Points on a hilly landscape, in no order, each with its height.
From any point a ball rolls to the lowest of the 2 points nearest to it. It stops when none of these is lower. Distance is the straight distance between rows; heights are no part of it.
(256): [-11  11  16  -8  -2 -47 -25   3   9 -27   8  20   0 -31 -13  12   5 -15
 -29  18]  (h 3.01)
(655): [-15  20 -12   3  -2  19   6  11  -8   5  10 -10  24  27   2 -17  -1   8
  11 -11]  (h 6.22)
(82): [-20   3  23  12  13  -1 -25   1  13  -3  -7  -8  12  -1 -17  -6  -3   5
 -19  14]  (h 5.79)
(153): [ 20  -6 -10   1  -3  13  21  -3   3   9  -7   2 -10  -3   8  -1   0   4
  -2  -4]  (h 6.10)
(636): [ -9  -7  13   5  17   7  -2   1   1   2  -3  -3   5  -4   2   0   3  -7
 -17   6]  (h 4.27)
(205): [ -6  -8  -3   8  -8  -2  -1 -11   0   2  -9   0 -15  -8   3  -2   3  -3
 -13   7]  (h 7.09)
(52): [  3  -7 -13   7  -8   8  10   6   2  -1  -9  -7 -18   8   1   6   5   3
   8 -16]  (h 4.91)
(253): [-11   4   4  -4   2 -22 -10 -19  14 -11  -2  20  -8 -11  -9   9   3  -4
 -26  24]  (h 7.86)
(467): [ -4   8 -18   6  -2  19  13  16  -2   0   1 -19   3  14  15  -5  11  -2
  27 -26]  (h 5.99)
(414): [  1  -7  -1  -5  -4 -26  -2 -17   1  -9   4  14 -10 -28  -9  23  -3  -8
  -7  15]  (h 1.77)
(770): [  7  -5  -1  -7  -5   2   4 -17  -5  -5   1   8 -11  -1  -7  10 -10   6
 -15   9]  (h 8.64)
(14): [-12  -3  17   1  13 -19 -19  -1   9   7   5  13   6  -9 -13  16   0  -1
 -16  22]  (h 5.30)
(365): [  3 -12  -4   8  -4 -16  -8 -15   4  -9   4   7 -13 -17 -11  20  -2  -5
   3   3]  (h 1.98)
(351): [ -5   7  10  -1  -4  -6  -6 -20   2  -7   6  11 -12  -9 -10  12  -8   2
 -21  20]  (h 8.23)
(555): [  1  -5   7   1  -1  11   5 -11   8   1  -3   0  -6   0  11 -11   0   6
   3 -15]  (h 1.38)
(539): [ -6 -18   0   1   7   8  -8  -9  -3  -4  11  -1   9  -4  -9   4  -2   3
  -1   3]  (h 2.02)
(671): [  6  -9   7  -4   0   7   2  -3   3   5  -5   5   6   5  -7 -13   0   1
  -1  14]  (h 1.57)
(481): [ -2  -6  25  -3   8  -1 -19  -6   0  -3   2   4   8   5 -10  -4  -6   7
  -6  10]  (h 5.09)
(275): [ -2  -7   3   6   0 -18 -13 -13  11  -7  -6   9 -15 -12  -1   0   0  -9
 -17  15]  (h 7.48)
(545): [ -4 -14   2   5   4   3   5  -4  -3  -3   1   6 -13  -4   1  10  -5   4
  20 -10]  (h 0.29)
(421): [-20   1  21   0  12 -29 -23   4  14 -10   6   9   8 -16 -23  19   3  -2
 -25  19]  (h 4.65)
(131): [ -4  16  -2  11  15  12   0   5 -12  16   1  -9  17  15  14  -9  -3 -10
  16  -4]  (h 6.67)
(444): [-12  -2  19   8  -6 -10 -18  -1  17  -4  -1   4   4  -3 -12  -7  -1   1
 -23  12]  (h 6.21)
(134): [ 18  -5 -16 -10  -9  14  25  -6 -11  10 -22 -19   0   3  16   0  -5   7
  18 -26]  (h 5.06)
(399): [-25  -5  14   5  22 -17 -24   3  17  -7  -3   7  16  -7 -22   7   4   9
 -29  13]  (h 5.23)
(8): [ -3  12  -3   8  -2  17   9   1  -8   5   6   0   9  22  -5 -12   5   4
   8  -8]  (h 5.91)
(185): [ 17   7 -21  -8  -6  16  28  -2 -17  12 -11 -15  15   6  15  -9   0   3
  32 -27]  (h 4.51)
(379): [  5   6  -8  -4  -4  19  17  -1 -14   7   0   1  -4   9  -4  -8   4  10
  18  -2]  (h 5.44)
(740): [ 16  -7  -9   1   3  16  21  -3   1   5 -15 -13  -4   5  16   1  -5  -5
   5 -16]  (h 5.59)
(94): [ 26 -13 -10  -5 -11   0  21  -3   2   7 -14  -1 -23 -10  -1  12  -2  13
   2  -5]  (h 5.88)
(751): [ 12  -7  -1  -6 -11   9   3   5 -10   7   5   7  -6   2   3   4 -12  10
   8   0]  (h 4.52)
(69): [  7 -14   4  -4  -8   2   1  -7   4  -5  -6  -4 -20  -8  15  -3  -4  10
   1 -17]  (h 0.45)
(56): [  0 -15   7  -4 -17 -14  -6   1  11  -8  -2   9 -10  -3 -11  16  -2  -4
 -13  12]  (h 6.91)
(746): [-12   4  18  -4   2 -37 -17   1  15 -15   2  11  -7 -18 -19  15   9  -7
 -25   9]  (h 3.98)
(495): [ -8  -5   4  -1  -8   0 -12   2   8   4  -3   5  -6   2 -11  10   1   3
  -3  10]  (h 6.38)
(492): [ -5  -3 -14  17  -1  13   5   6   7   1   4  -5  -3   9   4   3   5   4
   5  -9]  (h 5.29)
(622): [ -7  -3  15   4   7  -9 -21  -2  14 -16   5   4  -3 -16 -15  -5   4   2
 -23  22]  (h 6.63)
(479): [ 10 -11   2  -5  -7  -5  -2  -5   7  -8  -7   7 -29  -7   3  10  -7   7
  -3  -3]  (h 1.58)
(432): [ 10  -6 -22   6  -7   7  17   8 -13   8  -8  -8 -12  13   9   2  -1   5
  19 -20]  (h 4.44)
(523): [ -9   5   9  -7  -8 -35  -9 -10   7 -15  -1  20  -9 -36 -14  14   1 -13
  -8  19]  (h 0.52)
(724): [  7  -6  12  -4 -10   0  -8  -3   2 -11  13   3 -23 -14   2  13 -11   5
  -3   0]  (h 2.57)
(766): [ -2  11   6   4  15  14 -14   2  -3  11   9  -5  22  10   6 -11   3   6
  -1   4]  (h 6.09)
(594): [-10  11  13 -18 -11 -40  -7   0   8 -27   3  21   2 -34 -12  19   5 -22
 -21  18]  (h 1.90)
(524): [ -2 -13   2  10   5  -3  -2 -14   0  -6   9   7  -5  -7  -6  10   1   0
   5  -3]  (h 1.20)
(680): [  6  -3   3   0   3  13   2   4  -3   3   4  -7   4   3  14 -12   0   1
  15  -7]  (h 2.15)
(529): [ 18 -15  -3 -10 -14 -15  15  -3   3   5 -16   6 -24 -27  -9  18  -1   8
   0  -4]  (h 5.00)
(765): [ 10   9 -21   0  -4   6  23   8 -23   8  -9 -15  -4  14  22   4  -8   4
  24 -33]  (h 3.91)
(138): [  6  -5  -7   8   0   7   8   0   2   7   1   0 -11   0   6  -2   1   3
 -18   4]  (h 6.65)
(330): [ 11  22 -25  -9  -1   7  16  16 -18   2  12 -15  18  14  24 -18  -2  -1
  33 -27]  (h 2.71)
(650): [ -1   6   6   5   6  11 -10   9   0   4   8  -4   8  18  -6  -5   1   9
  -9   7]  (h 5.72)
(162): [-12  -5  -2  18   8  13  -5  -2   2   1   7  -3  20   4  -8  -6   0   6
   6  -1]  (h 2.82)
(77): [ -3  11  -9   7  -3  15   6   9  -2   9   8 -13  -8   6  12  -2   5  11
  16 -20]  (h 5.68)
(830): [ 11  20 -11   4   4  17   6   7 -10   1   2  -5   9  16  18 -30  -1  -3
  22  -7]  (h 1.51)
(187): [-15  -6   6   1   6  -2 -13   3   5   5   8  11   6   8 -11  14  -3   6
 -16  18]  (h 5.90)
(476): [  1  30 -31 -16 -12   0  13  14 -21  -1  13 -25  23  21  27 -27   5 -13
  25 -25]  (h 3.25)
(527): [  0  -3   1   9  10   0   0  -8   3  10  -6   9   1  14  -4 -16   2   2
   8   4]  (h 0.62)
(563): [-10  -4  -1   8  14  13   4   2  -8  14  -5  -5   9   9  -2  -8   6  -8
  -7   6]  (h 3.66)
(147): [  4  12 -17   1   1  12   7  12 -11   5   9 -11  21  15  14 -22   3  -8
  20 -18]  (h 2.08)
(440): [ -7   5 -11   4  -1  18  13   3 -11   6 -10 -10   2  13  23 -15  -2 -12
  12 -11]  (h 3.60)
(33): [  7  -9   8  -1  -2   5  -8   5  -4  -4  10  10  -5  -8  -3   3 -17   4
   2   9]  (h 3.62)
(230): [ 1 -2  1 -3  6  8  0  5 -7  9 11  7 -2 14  1  6 -3  9 -1 -2]  (h 5.21)
(18): [ -2  -2  -1  -7   1  21   4   5  -9   3   5  -9  20  13   9 -16  -3   0
  20 -16]  (h 2.66)
(579): [  2 -14   9  -3  17  -4  -6   0   7  -2  -1   0   0  -9 -10  10   5  -6
 -19  10]  (h 4.90)
(181): [  0  39 -22  -6   1   4   9  18 -14  -2  13 -21  27  27  20 -31   9 -18
  21 -17]  (h 3.63)
(628): [ 10 -10  -2 -12 -23 -28  -4  -1   4 -10  -7  16 -28 -23  -1  25  -4   3
  -1   6]  (h 8.09)
(498): [-15  -3  15   4  19   4 -22  -5   8   0  -6   1  12  12 -14  -6   1   7
  -4   5]  (h 5.46)
(282): [ -7  33 -14   1  12   9   4  17  -7   3   6 -16  35  34  13 -28   8  -9
  16 -11]  (h 3.93)
(806): [ 14  19 -31 -10 -11   0  26  12 -26   6  -2 -19   5  14  23 -10  -7   0
  35 -38]  (h 3.34)
(422): [ -9  -8  -6   3   3  18  15  12  -3  10  -4  -2   6  10  13 -10  -1  -6
  -4  -4]  (h 3.00)
(262): [  1   6  14  -7   4 -23 -10  -2  20 -14   4   2  -7 -10 -21  22  11  -4
 -28  18]  (h 4.63)
(799): [ -2   5 -15   4  -7  24   8  -2   5   1  -9 -13  11   9  11  -8  -1  -8
  10   2]  (h 4.05)
(525): [-16  -3  13   2  -1   1  -8  -9   1  -5  -9   6  -2   0 -10 -14   1   3
 -23  15]  (h 6.64)
(571): [ 13 -14   5  -8  -2  -5   0  -5   3  14  -8   5  -2  -9  -1   2   2  -1
   5  11]  (h 2.72)
(221): [ 10  -8  22   2  -3  -9 -13  -5   2  -7   5  11  -6  -6 -14   0  -6   2
  -6  14]  (h 4.49)
(600): [  6  -4   7  -9 -21 -29  -7   1  20 -10  -3  10 -19 -19 -11  21  -1  -6
 -16  10]  (h 7.49)
(803): [ 10  -5  16  -7   6 -16  -1  -4  16  -9  -1   4 -13 -15  -8  17  15  -6
 -17  14]  (h 5.25)
(101): [ 15 -13   7  -9  -5  -7   6   3   0  11  -8   3 -17 -25  -2  16   0  -1
   1   8]  (h 3.90)
(246): [  6   8 -13  -1  -2  19  19  -1 -15  17  -3  -7   9   9   6  -8   6   3
  23 -17]  (h 4.98)
(327): [ -7  17   6   8  16  16 -10  14 -11   7   9 -12  30  20   6 -16  -1   1
  13  -2]  (h 6.39)

Call two points neighbours if one is among the 2 nearest of the other. Go from one point of each pair to the other, from neighbour to neighbour, staying as low as possible. Name the highest point that can't be avoided.
(830), (527) | (563)
(545), (185) | (153)
(422), (830) | (440)
(69), (830) | (18)
(545), (523) | (365)

For each start below, name every point that the ball comes to, in order.
(600) | (56) (495) (187) (14) (421) (746)
(351) | (253) (275) (205) (138) (153) (740) (134) (185)
(94) | (529) (101) (571) (671) (527)
(628) | (529) (101) (571) (671) (527)
